Points, in no order, along strands that fork and pass close to each other.
Points whose rows are less than 149 apart are linked; no others are. Some points are linked to none.
Ruto: [-34,3,-11,-32,-26,-7,11,22,-35,-12,32,-44,-1,15,2,-3,-10,27,-21,-27,-15,23,-2,-11,3,-15,-19,-12,-27,2,9,32,-42,4,-4,50,-4,-8,-3,-11,-32,11,-28,-49,-38,18,1,-2,35,9,28,-51,3,1,-18,4,-3]
tik: [-21,-4,-25,45,-8,8,-29,25,14,0,-26,23,-17,3,19,-12,11,-17,-10,29,-6,3,3,-8,31,19,-2,12,-28,-55,-3,35,7,-25,-23,-10,6,22,-37,-28,-31,-45,-17,-33,-11,-36,-40,58,4,5,23,-24,-34,-8,-9,-33,-15]
pirom: [11,-15,-47,10,9,2,18,-7,-22,10,5,29,39,6,59,28,3,40,-21,-2,0,-2,-17,-19,-22,12,11,8,-18,-26,41,-10,3,6,-9,14,-18,-33,-10,-21,1,-10,-4,17,15,-20,-23,-38,48,17,10,34,-10,40,20,26,14]
nipid: [-24,-37,-8,25,36,-10,33,18,2,-12,-20,47,-4,-6,1,-5,-21,9,-10,-14,51,-5,-8,16,-10,-14,-12,-19,35,-36,7,-12,-7,-21,-10,-17,-33,-20,38,11,54,-2,-10,10,24,16,-9,63,-9,-44,-2,4,-10,16,-2,13,1]
Pasam: [-5,-12,-13,28,-32,-10,-27,24,52,-48,16,12,-26,-37,10,0,6,28,1,-43,-1,-1,-39,26,1,-13,15,-4,7,-6,-3,27,-36,-24,-1,-7,-14,-5,-32,2,-41,18,-15,-38,5,-6,25,16,-21,15,12,-26,-24,-8,-69,-14,14]
fefe: [12,-10,-24,22,-8,-9,11,23,7,-12,-21,28,2,-9,4,10,2,-4,-21,-6,38,15,-52,0,9,-18,11,17,-32,-57,16,4,14,-13,-43,8,1,0,0,-17,13,-22,-24,-6,-16,-25,-17,10,24,-27,22,-49,3,-28,-6,-8,-7]
vok: [4,39,30,-6,-46,-15,16,1,3,2,0,0,32,-10,-15,-20,-11,-3,-7,5,21,14,-34,-13,-22,-7,14,-8,-6,38,2,9,13,-6,70,-2,12,7,-20,28,-10,21,-8,28,25,22,26,-27,23,-35,8,-7,20,-22,-13,-3,-7]
dage: [-33,16,17,28,-7,26,-8,-20,-18,26,-12,-20,14,30,27,-17,19,-3,8,55,-10,25,44,-36,15,51,1,10,3,17,0,26,18,-37,3,-30,26,14,-35,25,-18,-41,8,12,0,-13,-26,9,30,-17,30,2,-14,-8,4,-29,-20]
zoliv: [37,7,-5,-48,8,9,-21,9,-2,2,15,-26,-14,20,-34,13,10,-22,-10,-21,-7,-21,4,13,4,-36,-7,6,-46,-70,5,-33,-6,35,-28,41,8,-3,22,-41,9,13,-1,-51,-35,-9,-3,-19,-25,31,-25,-24,36,-3,40,-5,13]
rakeg: [-2,36,-17,20,37,-25,-20,-26,29,31,-24,6,-26,-17,-38,5,20,-19,20,13,-12,-27,0,13,18,-2,4,6,27,30,-35,-2,27,20,-44,-15,22,15,-4,14,-11,-19,7,13,-16,-7,-26,35,-33,27,-11,31,-16,-23,-13,9,4]
liman: [1,69,20,-28,-12,-1,-11,-13,9,16,-25,-28,-3,7,-8,-29,10,-37,13,-12,-6,-14,21,5,14,-13,-8,-24,-32,-39,-21,15,1,10,-20,-3,1,-4,6,3,-35,14,-13,-51,-12,-8,-11,25,-11,7,0,-10,-10,-13,-17,-10,8]
meda: [-15,-10,8,9,-23,-1,-5,-16,26,-20,16,-20,-13,-33,35,-1,6,35,30,-32,-39,13,-4,7,-2,20,4,-2,17,28,-1,31,-30,-23,-12,-12,-17,-11,-10,24,-40,23,7,-2,11,-6,35,-24,-9,11,12,-14,-37,6,-69,0,10]
pimi: [26,61,1,5,19,-14,-11,-46,3,40,-26,4,20,-5,-10,15,20,-11,27,28,-1,-18,11,-11,6,5,18,-4,9,13,-21,0,41,15,-16,-27,21,-4,-3,24,-24,-5,22,18,5,-17,-12,-23,-5,-5,-18,54,-2,-20,9,18,8]
gan: [-25,-25,-3,-25,-1,-10,11,2,0,-15,34,6,-17,-12,8,4,-16,44,-21,-24,-7,2,-18,7,-44,-12,-10,-22,47,69,-1,-21,-22,1,27,22,-25,-17,7,20,22,37,-2,11,-14,44,21,0,4,18,-14,7,16,32,-23,18,9]
zez: [0,-9,26,-27,-23,-16,11,5,2,-21,27,-25,13,-13,-36,-11,-15,10,8,-14,6,36,-27,-9,-30,-6,7,4,1,69,-1,-6,-10,5,46,3,6,22,-1,15,12,27,3,35,-11,20,49,-38,12,-35,12,-31,44,-25,-13,-3,5]
rezu: [22,-22,2,0,2,7,-41,-5,39,-20,3,-15,-16,6,-20,-6,8,-33,30,-5,-8,-19,44,23,19,-3,13,4,2,-35,-6,-8,-7,7,-18,-12,2,29,-4,-21,0,-8,19,-28,2,-22,25,-11,-51,10,-18,-15,1,-18,10,-25,0]
raf: [-4,9,19,24,6,4,55,0,-8,12,-40,40,0,-9,8,-25,-20,-23,-7,3,36,-12,-23,12,6,0,-12,-4,31,-8,-1,-3,13,-20,4,-19,8,-19,29,29,44,-10,-14,22,39,28,-10,52,-1,-25,-3,0,-7,14,-1,12,-20]
Tufi: [5,47,5,35,-27,-10,-9,-4,33,9,-14,39,-6,-44,21,-3,10,11,-9,-25,-11,-34,-38,25,0,-7,21,-2,31,30,-17,20,2,-11,20,7,-1,-18,-23,24,-33,26,-10,13,38,13,-4,19,-18,29,-14,20,-32,9,-55,16,8]
Mego: [17,-48,-1,20,-18,18,-16,31,31,-40,13,14,-22,-35,22,11,-7,15,-6,-44,-8,-24,-47,30,-5,-20,11,12,6,-42,25,-1,-41,-20,-12,14,-16,0,-12,-8,-1,28,-12,-28,19,2,28,7,-22,27,-15,-43,-11,-6,-37,-11,4]
Dalu: [-15,-10,-11,20,-37,10,11,23,-24,1,17,7,-5,-35,13,3,6,9,-17,32,-45,-19,-44,-15,-4,29,-2,37,22,66,12,-7,6,-11,13,36,23,6,-24,5,7,-20,-10,45,10,27,-20,-2,20,56,-9,-20,-10,27,1,-2,-21]
vogal: [-39,9,-20,-17,36,-26,7,-27,-28,21,-4,-6,12,15,-20,4,13,5,0,22,-3,-1,26,-15,1,-8,-31,-16,21,23,-10,-3,6,0,-29,-6,-4,-7,23,19,-4,-10,-8,12,-29,21,-25,21,8,-1,-4,27,1,18,1,17,-3]
Begek: [3,3,-11,5,58,-25,-24,-17,20,-2,-8,28,-17,-5,-28,17,-4,-1,15,-21,12,-19,41,20,-5,-21,4,-30,26,-12,-20,-18,-10,33,-16,-18,-23,-7,24,-16,-6,7,32,-9,-1,-9,-5,13,-53,-2,-34,65,-6,-8,3,22,28]
gak: [-19,28,-31,17,14,-12,-22,5,2,27,-20,4,-16,-12,-39,3,14,-33,-3,37,-8,-31,-14,3,28,-6,-7,22,7,-7,-16,-4,36,6,-44,5,27,14,-14,-2,1,-24,-16,-5,-19,5,-52,49,-17,33,-4,-3,-12,-4,15,-6,-17]
Tepes: [18,36,29,-43,-2,19,11,2,-11,14,-9,-31,-15,17,-22,-17,-2,-40,9,-14,-4,-25,21,15,12,-27,-16,2,-35,-50,-11,-9,-5,23,-14,23,-6,5,32,-19,7,23,-4,-46,-8,3,-2,16,-23,16,-22,-15,10,2,19,-8,-1]
davug: [-34,15,14,-9,7,-21,13,-32,-21,6,0,-14,37,12,-6,-16,4,27,19,19,21,33,40,-27,-6,8,-9,-36,21,42,-2,13,-1,-25,14,-58,-7,-3,8,42,-20,0,10,36,-4,2,4,-15,17,-65,26,43,0,-2,-20,10,17]
dusad: [-4,37,-31,-12,-13,-2,-36,-23,-1,10,1,-26,30,19,-22,-3,41,-22,-2,53,-16,-15,12,-9,25,-2,11,17,-26,-32,9,5,26,-3,7,14,29,8,-54,9,-31,-21,-18,-26,7,-12,-26,-25,1,15,2,-4,2,8,40,-16,-14]
fudo: [-8,38,-46,1,-24,-27,-39,6,8,-5,-5,5,29,-11,-4,10,36,-2,-29,22,-13,-31,-16,-1,21,-21,10,-8,-21,-36,10,6,9,-6,17,14,8,-17,-55,-11,-58,2,-22,-33,22,-7,-38,-5,7,36,-4,21,-8,19,11,5,15]
verov: [-4,61,8,-23,-9,-18,-12,-39,-4,10,-22,-4,37,4,-13,-13,23,-25,15,23,12,-21,28,-3,2,-26,4,-31,-5,-24,-1,2,19,-8,16,-26,-5,-12,-6,26,-33,33,-5,-25,15,7,-8,-7,-8,-28,-14,34,-2,4,0,4,15]
timu: [-31,0,9,10,-12,-14,-3,-40,5,-1,-10,-8,19,12,15,-26,18,14,36,28,22,30,31,-30,1,25,2,-27,19,14,-4,23,18,-53,-14,-56,-3,10,-11,40,-20,-13,7,15,-7,-9,0,12,17,-58,38,-2,-24,-11,-32,-17,-4]
Duv: [-23,-24,-46,-22,59,-27,8,-18,-40,12,12,-8,19,32,-8,25,10,39,-7,9,8,32,19,-28,-11,-7,-24,-17,-12,11,0,-17,-3,21,-50,9,-9,-9,19,-12,-5,-19,-1,9,-64,-15,-22,-16,29,-16,16,33,15,12,18,34,16]
Tus: [-12,5,-18,14,-25,-11,-13,1,-4,5,0,21,16,-27,-16,-4,14,-18,-24,44,8,-20,-48,-7,-6,2,4,14,15,35,10,-16,35,-14,27,8,24,9,-34,15,20,-9,-17,32,18,28,-16,-2,12,24,-10,-11,14,15,15,-8,-21]
vutut: [10,37,47,25,-51,26,0,-13,27,11,-33,-5,-2,-11,35,-39,3,-34,22,1,-10,-11,4,3,4,21,10,-2,9,-7,-6,25,10,-30,23,-18,6,4,-16,18,-10,18,-1,-12,33,0,14,29,-14,3,1,-11,-24,0,-30,-28,-19]
mel: [15,-38,-12,25,-10,10,-2,22,16,-12,-10,15,-26,-27,3,6,-3,-14,-12,-10,18,-28,-65,29,10,-22,-1,22,-7,-63,16,-13,-1,-28,-42,11,-11,2,-5,-10,24,4,-29,-28,10,2,2,37,-16,20,-16,-57,-7,-4,-13,-16,-8]
kenan: [-14,16,-5,-33,-32,1,-27,-14,-20,6,19,-18,27,23,-33,-16,31,-42,-12,53,11,-16,3,5,27,-29,-8,-7,-19,-50,14,-9,26,-19,48,3,13,5,-34,13,3,4,-15,-27,26,16,-5,-20,-8,-15,-13,-23,38,19,43,-19,-15]
Fufaf: [16,-4,-19,33,19,-11,-19,17,7,-2,6,19,-10,-10,-17,27,-3,27,-13,-16,6,30,-7,-5,0,8,12,14,-16,4,-13,18,-9,20,-24,15,0,11,-4,-29,-25,-16,13,26,-20,-35,-9,-19,8,-4,15,9,5,-42,-13,14,11]
mukas: [-32,3,-3,27,-18,-9,38,-5,-8,9,-17,1,-1,-13,11,-28,-1,13,11,11,-10,10,-42,-12,1,22,-11,9,34,43,-2,22,1,-41,-24,-16,15,-3,0,44,3,-13,-30,26,2,27,-11,34,26,-11,31,-30,-33,6,-45,-2,-20]
mifa: [15,27,5,8,-6,-5,16,25,-17,4,-20,45,37,6,18,9,-18,-2,-38,-2,36,-5,-17,-8,-8,-21,13,-17,-20,-44,18,-4,7,13,59,-3,-13,-19,0,-14,0,23,-6,5,46,4,-4,-11,27,-23,-10,49,12,-3,26,18,7]
suvu: [30,-15,-16,-27,22,-10,-21,-13,3,-7,12,-9,2,7,-37,12,13,-10,-4,-5,15,9,-8,2,-10,-22,9,14,-22,-17,-4,-32,17,31,-23,23,7,12,5,-25,17,4,3,-9,-46,-10,12,-30,-6,-10,-14,-18,48,-22,36,5,14]
Gozim: [-22,-15,-28,-3,9,-30,-27,-28,15,-22,26,-24,5,-16,4,8,24,47,28,-8,-21,17,32,-10,9,13,-1,-12,14,20,-3,23,-27,-19,-38,-20,-18,-6,-6,19,-56,-12,16,-2,-23,-27,4,-25,-2,-3,22,7,-27,1,-44,10,30]
sol: [24,20,13,30,-4,-4,-7,-12,30,-5,-25,39,-1,-31,-2,-8,-3,-28,19,-11,37,-18,-25,20,4,-20,28,-9,7,-26,0,-9,25,2,2,-29,-4,4,-5,13,6,15,10,9,33,-6,11,8,-11,-29,-10,2,2,-42,-19,7,1]
rad: [15,60,-3,4,-7,-10,17,16,-23,41,-23,31,10,2,-9,5,-14,-8,-53,-2,24,-12,-59,-7,-2,-25,8,-3,-16,-7,-7,3,27,26,26,24,9,-16,-5,-3,-4,17,-29,9,13,8,-30,11,32,2,-8,17,15,-9,9,20,-4]
dez: [-13,-61,-9,30,19,-10,3,4,0,-33,19,38,13,-7,20,17,-1,31,6,-4,14,19,24,0,-10,17,5,-5,25,3,19,-4,-15,-7,18,-25,-33,-10,13,2,20,-12,28,40,30,-14,10,-28,-3,-26,0,23,2,14,6,9,9]
pabif: [27,-25,28,-32,41,12,9,-31,2,-2,25,-15,-30,8,8,29,-23,13,24,-26,-43,-25,34,9,-27,7,-4,10,32,37,-4,-39,-18,28,-18,10,-24,-20,50,-12,34,21,33,15,-3,10,24,-10,-30,40,-36,26,-3,34,17,3,6]
kovu: [-5,5,55,47,-10,14,-1,-6,26,5,-33,24,-25,0,37,-44,-18,-24,43,-8,16,31,33,-3,-4,30,0,-19,22,0,-12,13,-6,-46,21,-47,-7,3,-1,7,21,4,26,1,22,-18,20,58,-21,-29,6,-5,-27,-5,-35,-28,-15]
zubo: [30,11,33,-23,-20,36,20,23,-12,-3,-5,-13,-4,3,23,-3,-22,-14,-1,-38,-2,-26,-4,22,-4,-15,-6,9,-39,-60,13,-1,-32,13,9,32,-18,-10,31,-25,7,34,-5,-28,21,0,13,-1,-3,17,-11,-25,-3,11,3,-3,0]
zave: [38,-15,51,-5,-17,43,22,27,4,-12,0,-3,-14,-7,8,-6,-38,-26,1,-22,0,-25,-4,22,-9,-7,2,17,-7,-13,14,-17,-19,8,37,15,0,9,36,-12,53,28,3,10,46,20,38,4,-24,12,-27,-28,15,2,16,-20,-11]
Poza: [27,-29,1,9,-20,12,1,-20,8,3,15,-25,-4,-21,10,9,8,2,20,19,-44,-6,-40,0,-4,41,16,53,17,58,4,-7,24,-4,-16,20,33,16,-18,3,7,-23,15,54,0,-6,13,-39,13,40,6,-36,1,-6,2,-7,-18]
zir: [20,-43,-35,-18,53,5,27,5,-22,12,8,15,7,34,9,34,-13,38,-25,-7,14,35,-13,-29,-27,1,-8,-2,-19,2,15,-37,12,34,-26,15,-13,-7,15,-35,32,-8,7,19,-60,-10,-3,-41,35,-9,9,44,31,8,43,35,16]
Gir: [31,63,16,-15,46,-13,22,4,-9,44,-40,20,-20,8,-13,12,-19,-14,-19,-24,29,-15,-22,3,-2,-25,5,4,-5,0,-31,-13,22,45,-23,18,0,-23,36,-15,4,14,-12,1,-12,-1,-22,23,-1,8,-20,44,6,-22,8,27,0]
tun: [-7,-72,-23,-33,8,26,8,-5,-5,-17,50,0,-30,-2,7,15,-13,27,-39,-2,-15,-23,-22,5,-47,2,-3,0,17,37,15,-33,-1,5,0,39,-36,-1,3,-6,42,20,-2,8,-31,47,6,-7,6,46,-12,-5,17,44,17,16,5]
Rimut: [-23,-5,26,15,-1,12,-5,33,12,1,-22,-7,-47,8,-11,-29,-16,-25,-6,-16,8,21,29,9,10,7,-23,-10,8,4,-32,24,-20,-6,0,3,0,28,-2,-13,5,-8,1,-37,-27,3,3,62,-27,-7,5,-24,-2,-25,-23,-19,-15]
rumov: [46,-21,-12,-46,32,-6,12,-5,-11,-5,16,2,11,23,-20,14,-21,13,-9,-18,28,33,-21,-13,-45,-24,9,-9,-29,-10,10,-50,14,38,-10,25,-13,-1,33,-38,34,23,3,9,-59,-7,24,-48,17,-36,4,4,60,-15,39,25,26]
virip: [-23,-34,11,-4,47,16,-2,15,-27,7,8,-38,-26,29,-1,23,-16,7,0,-11,-32,25,75,-7,21,20,-29,0,-2,26,-21,17,-38,32,-13,2,-2,10,25,-15,7,-29,24,-13,-29,-6,-1,21,-20,10,-3,19,-7,-6,23,-5,-2]
Gezev: [-2,34,-26,10,-4,-25,-29,3,27,5,-7,22,-9,-28,-4,5,20,2,-24,-22,-5,-43,-25,27,4,-25,8,-13,12,-20,-1,0,3,1,-5,17,-10,-14,-19,0,-24,13,-22,-24,15,5,-26,26,-13,42,-17,23,-21,13,-20,17,22]
nul: [25,4,-9,19,-16,21,-30,-20,13,12,2,-16,3,7,-7,14,31,-32,15,47,-31,-15,-1,1,23,28,25,54,-3,4,-2,-6,31,10,-1,8,42,29,-38,4,6,-34,8,18,17,-19,-4,-31,-8,22,-2,-13,5,-13,38,-20,-26]
Zazo: [-31,1,-31,30,-16,-24,2,13,-6,5,-4,30,6,-24,-22,-5,3,2,-16,34,28,7,-56,-17,1,3,-1,17,11,26,6,1,34,-24,-13,-7,16,18,-18,17,13,-12,-25,44,-3,19,-36,31,24,-24,23,-25,-2,-9,-13,1,-20]
bif: [24,-41,-2,-71,-1,33,17,-36,-7,13,39,-35,-11,16,25,15,-10,20,-14,4,-21,-27,-23,-5,-46,-4,5,0,-13,3,24,-44,13,16,-9,37,-33,-26,15,-16,32,24,2,-10,-36,17,19,-48,18,39,-12,4,18,51,31,12,4]
bag: [14,20,20,-6,-34,15,42,21,-24,17,-6,-10,42,24,17,-8,-31,3,-25,9,21,31,-27,-32,-10,21,16,12,-30,1,28,23,-2,0,69,1,33,7,-17,-4,0,-5,-13,24,27,2,13,-40,55,-40,34,-17,18,-29,23,-10,-9]
fozi: [0,-15,-15,23,2,-12,-69,11,60,-39,4,20,-29,3,-39,-2,25,-27,11,10,22,20,44,18,28,-5,27,-16,7,-25,-20,0,7,-1,17,-37,18,39,-38,-19,-14,-31,15,-32,2,-34,3,2,-38,-20,-2,7,7,-44,4,-28,6]
Guvag: [30,-42,22,31,11,14,-11,22,19,-25,7,32,-16,0,-26,10,-21,-30,17,-12,29,25,11,16,0,-2,29,9,7,3,-9,-15,5,24,21,-24,7,39,15,-21,40,-5,34,30,12,-14,34,-10,-19,-42,-9,-3,34,-59,19,2,-9]
rokul: [-9,-22,-2,37,28,26,1,-18,-6,21,-15,-9,-3,7,25,2,13,-8,29,31,-27,1,31,-13,26,46,-4,31,8,14,-9,17,20,-12,-56,-25,20,12,0,14,-6,-50,20,24,-2,-32,-29,14,-2,10,16,0,-33,6,6,-8,-19]
kobu: [3,-56,-14,50,38,12,-3,-21,1,-7,0,25,4,-1,31,21,11,11,30,19,-11,0,28,-1,16,39,8,25,21,-13,11,-3,12,-7,-44,-26,-7,0,15,12,26,-45,37,39,20,-37,-8,-16,-6,-8,5,12,-20,8,18,9,0]
Gogaf: [-49,-28,-19,16,28,-7,-14,22,-5,-15,-2,8,-9,15,-12,11,5,16,-14,12,1,17,76,2,24,0,-28,-26,11,12,-17,15,-31,10,32,-21,-13,9,-7,-5,-11,-21,15,-22,2,9,-13,36,-28,-3,-13,51,-8,8,17,6,-3]
merer: [-27,52,29,-26,29,-16,31,-28,-38,36,-13,-14,13,14,-11,-11,-14,17,13,2,-2,23,28,-21,-10,9,-25,-32,22,71,-24,9,-10,13,0,-33,6,-15,31,40,-14,6,1,28,-19,18,-3,6,12,-28,7,54,-3,0,-27,26,15]
sota: [17,18,38,-31,-26,14,6,-39,16,-11,5,-32,8,-20,0,-25,5,-34,57,-15,-19,-42,19,26,-13,-18,-12,-8,14,5,9,-17,-8,-19,8,-18,-15,-3,22,34,16,50,5,-9,28,18,37,1,-31,7,-25,-15,-6,31,-24,-12,3]
riv: [24,-43,24,4,-7,27,23,14,-16,-8,6,3,8,17,7,5,-17,-30,-8,22,-6,1,12,3,3,17,2,29,9,11,7,-20,5,3,39,3,21,14,15,-2,60,-18,14,36,38,17,19,-30,-3,-7,-13,-11,22,8,50,-20,-21]
Zuto: [29,-9,36,-13,19,7,18,-40,12,4,-10,-3,-6,-13,-2,-6,-10,-22,37,-9,-12,-45,8,23,-18,-1,1,-1,45,35,-8,-42,16,2,-14,-14,-7,-12,49,21,41,16,17,22,18,17,22,7,-26,19,-34,11,1,28,4,7,-4]
Gurim: [-35,30,16,9,12,12,23,51,-20,22,-27,12,-33,9,-20,-7,-18,-16,-43,-15,10,17,9,10,17,-12,-27,-7,-6,12,-26,32,-21,17,12,25,0,2,11,-6,6,-7,-20,-32,-15,24,-25,79,-7,9,1,-3,-7,-16,-6,1,-24]
tekep: [-10,19,3,16,-7,-19,6,14,14,0,1,27,-17,-29,-11,-1,-13,22,-24,-29,11,2,-28,16,-25,-8,-1,-11,37,63,-20,6,-4,0,27,8,-5,-6,5,26,3,16,-6,31,7,30,7,23,-6,14,-10,26,5,-5,-34,23,2]
zabal: [3,-24,21,-30,-12,-15,34,-26,2,-13,18,-40,13,-9,-8,-17,-2,23,35,-26,-9,27,-29,0,-23,11,1,4,16,43,5,-2,-1,-17,-18,-5,0,9,21,29,10,21,-3,30,-20,8,43,-32,25,-38,31,-47,9,-9,-35,3,13]
gusen: [6,15,-20,-12,19,-27,-39,-31,22,-3,7,-23,-1,5,-20,1,43,9,28,11,-15,17,49,-15,15,6,8,-20,-16,-6,-16,15,-7,2,-49,-30,9,5,-12,5,-54,-25,20,-19,-43,-43,-5,-26,-7,-10,22,12,-11,-19,-13,2,24]
Zuber: [35,2,-12,-19,34,12,25,14,-21,22,-7,24,17,27,46,30,-22,38,-31,-26,11,5,-17,-17,-42,-9,2,-11,-34,-29,16,-29,-1,41,-4,26,-26,-36,20,-47,4,20,2,-6,-22,-16,-4,-37,38,10,-4,58,15,24,33,33,19]
povav: [-11,8,-18,-38,-2,-18,-7,-12,6,-2,19,-47,-21,-3,-18,-2,14,14,7,-28,-26,-3,-20,11,1,-14,-11,3,-3,9,-11,3,-7,2,-57,43,3,-4,10,-6,-23,7,-18,-33,-53,12,8,-3,0,31,13,-48,-2,-4,-21,6,14]
Mele: [-13,-17,-1,-40,-40,1,42,5,-40,13,31,-30,19,14,8,-24,-10,12,-25,10,1,1,-54,-11,-10,6,-18,10,2,18,28,-4,4,-23,22,39,11,-14,1,10,22,9,-28,13,8,39,4,-27,48,6,20,-56,19,27,6,0,-10]
Deden: [-24,29,-28,38,23,-3,-3,18,-31,26,-27,28,11,6,-5,14,10,-16,-33,46,-1,-23,11,-13,24,6,-17,12,-6,-10,-2,3,23,10,0,-7,15,1,-15,-3,-4,-31,-14,8,17,8,-71,41,4,26,-14,35,-12,17,40,3,-23]
nav: [1,0,-2,-20,-16,-9,-42,23,10,-71,17,16,31,1,-16,2,11,-8,-7,-9,41,-8,27,15,5,-46,10,-35,-26,-61,14,-11,-16,-6,64,-24,-18,-2,-18,-30,-21,26,1,-39,27,0,13,-29,-20,-35,-18,23,19,9,18,-3,20]
Rasep: [6,-13,22,6,6,12,67,1,-14,14,-18,-5,-12,-2,23,-13,-21,4,12,-10,-5,9,-23,-2,0,40,-11,20,37,40,-2,2,3,-16,-25,-5,11,-13,40,23,28,-14,-8,39,14,20,2,20,12,-5,20,-20,-22,10,-16,0,-17]
buke: [12,19,-13,-2,-17,12,31,17,-44,34,0,-3,48,30,43,17,-14,27,-26,14,-11,17,-25,-36,-7,19,-4,11,-32,-12,29,11,-6,20,37,15,18,-25,-13,-14,-15,-12,-17,12,17,-10,-9,-57,66,1,15,13,6,13,34,12,-8]
bibi: [-7,-54,-39,25,23,-7,-35,23,2,-43,39,25,2,-7,12,43,10,45,-12,-12,-2,21,33,5,3,3,7,-1,3,-7,15,-3,-32,11,24,-1,-29,-4,-10,-26,-5,-6,37,4,20,-23,6,-43,-18,11,-16,37,-2,16,7,8,26]
tagu: [25,12,37,-31,-14,7,18,-32,-1,8,4,-54,9,8,0,-23,-4,3,62,-15,-11,30,4,-15,-10,32,10,5,-21,23,-8,19,5,2,-34,-20,5,12,18,12,-14,4,17,12,-32,-31,43,-30,23,-42,39,-42,-2,-36,-19,-11,7]
fof: [8,1,-4,-25,-13,-2,35,-6,-24,21,2,-22,23,7,12,-10,0,-3,-5,-2,15,1,-46,-10,2,-6,-8,10,-23,-39,21,-2,21,-17,-45,24,6,-13,17,3,14,-1,-27,-2,-10,2,-9,-9,36,-13,19,-53,1,6,5,0,-5]
Regu: [-37,17,-10,-2,-25,4,21,48,-27,13,-2,-11,-19,5,-3,-13,-8,2,-39,-9,-8,9,-39,3,21,-6,-22,11,-24,-5,-3,39,-19,-3,-9,45,8,4,-13,-5,-16,0,-42,-35,-19,22,-24,48,23,18,19,-49,-9,-5,-24,-9,-25]
bozi: [17,4,-6,-68,9,2,8,-24,-7,8,32,-33,-28,5,-2,13,-8,29,-8,-41,-24,-21,-30,8,-40,-19,0,-4,-4,7,3,-27,-3,19,-44,61,-21,-26,26,-14,-1,37,-13,-30,-60,20,14,-13,10,41,-4,-24,9,27,-9,19,20]
ramit: [6,-38,5,2,57,12,10,2,-27,4,9,-12,-7,26,21,47,-22,31,4,-9,-35,25,47,-13,-6,22,-17,9,13,31,-9,-16,-20,30,4,-1,-13,-19,33,-14,18,-18,40,26,-3,-15,4,-24,-11,18,-22,49,3,24,30,13,8]
vup: [35,-40,40,24,6,32,9,-2,16,-15,0,16,-3,8,10,-4,-24,-41,42,5,1,5,41,11,1,20,20,19,5,9,5,-21,2,11,38,-41,7,20,32,-1,50,-3,42,43,49,-12,44,-27,-25,-36,-8,5,11,-27,28,-10,-16]
defib: [-22,-9,-11,-32,-31,-24,-21,-1,5,-37,19,0,23,-9,-36,-20,24,-18,-2,16,48,-17,2,16,15,-59,-7,-35,-7,-57,20,-7,11,-36,30,-21,-17,-3,-11,10,5,28,-19,-37,10,20,3,-2,-14,-35,-12,-17,23,18,7,-14,10]
pamo: [28,37,22,-7,-38,15,-13,-7,27,15,-17,-35,-5,-6,18,-20,8,-17,18,-8,-23,2,-9,-2,7,17,14,9,-28,-11,-13,33,-1,-5,-11,11,16,6,-31,-3,-46,3,2,-31,-4,-19,11,-9,4,12,12,-33,-17,-26,-26,-24,-3]
tefi: [-47,4,-39,39,1,1,-21,53,-22,-2,-2,25,4,6,8,9,12,4,-29,45,-19,-1,29,-13,38,17,-10,15,-29,-20,10,25,-6,2,5,0,14,14,-42,-27,-31,-45,-20,-11,1,-8,-57,42,10,15,19,14,-29,13,22,-15,-22]
Noso: [22,-8,22,-19,4,17,-12,-33,21,-20,10,-36,-7,-8,11,-2,0,-10,64,-32,-41,-21,48,16,-7,2,-4,-6,-5,-16,6,-1,-33,6,-25,-12,-24,-5,26,0,-10,24,27,-23,5,-23,31,-19,-37,13,-14,-4,-26,13,-18,-13,21]
pum: [0,-4,-24,28,-12,1,-63,24,42,-37,-7,14,-13,3,7,0,29,-15,-2,23,4,5,26,5,38,9,31,2,-26,-58,1,16,7,-14,2,-14,21,22,-61,-29,-39,-44,-4,-45,2,-50,-18,1,-15,14,16,-4,-21,-17,4,-36,-4]
kose: [-24,-1,-24,32,37,-26,-45,8,33,-15,5,30,-19,-15,-21,15,7,26,-2,-9,0,3,51,13,21,-3,2,-32,16,8,-23,14,-24,16,13,-29,-11,3,-10,-2,-37,-8,31,-16,10,-20,-17,19,-48,13,-18,73,-22,-10,-18,14,36]
Mipe: [-14,10,2,-18,-13,-13,-7,40,-24,-33,8,26,39,20,-10,5,-18,12,-35,-10,49,17,-4,-11,-12,-44,-4,-41,-29,-25,11,0,-20,7,88,-4,-24,-8,-11,-20,-21,37,-12,-20,18,14,14,-20,17,-40,-13,29,26,4,11,8,11]
bame: [6,-28,28,-24,-56,30,40,8,-33,9,15,-42,13,17,5,-19,-10,-19,-19,28,-23,3,-15,-8,3,17,-11,28,-3,23,13,6,5,-17,42,29,27,11,-2,9,33,-16,-10,17,27,32,14,-28,21,10,7,-62,20,12,33,-28,-30]
voso: [-26,-6,39,38,-23,12,1,16,23,4,-15,0,-42,-9,5,-32,-14,-1,13,-13,-6,37,37,4,3,24,-14,-10,30,60,-32,25,-30,-19,27,-22,6,18,-2,11,17,-4,24,2,-8,1,21,55,-29,-5,5,0,-14,-17,-43,-17,-18]

Follow the links from the first point to the second, and from the first to the third. Name the last point that the two ways share.
Begek; Regu; rumov => liman
bif; rokul; rezu => liman
Gozim; dez; bag => zir
Noso; Zuber; zave => Tepes

A fork is a point with three links, a tip a point with one. Leave the first point through the second and follow the links. Name the first fork or tip that comes.
fozi; rezu => Begek
Begek; kose => liman
voso; Rimut => dusad
kobu; rokul => zir
Mele; fof => gusen
Duv; vogal => bibi
zir; Zuber => tagu
nul; Poza => nipid
gusen; Gozim => riv

Name the points in between on the shortest way along the links from the first point to the second, in order.
Gezev; voso => Tufi, tekep, gan, tun, bif, bozi, povav, Ruto, Regu, Gurim, Rimut
virip; buke => ramit, pabif, Zuto, sota, Noso, rezu, fozi, pum, tik, tefi, Deden, gak, rakeg, pimi, verov, liman, Tepes, zoliv, suvu, rumov, zir, Zuber, pirom
Gir; Tus => rad, mifa, Mipe, nav, defib, kenan, dusad, nul, Poza, Dalu
rokul; voso => dage, timu, davug, merer, vogal, Duv, zir, rumov, suvu, zoliv, Tepes, liman, pamo, vutut, kovu
fefe; zez => fof, Mele, bame, riv, zave, zubo, Tepes, zoliv, suvu, rumov, zir, Zuber, pirom, buke, bag, vok
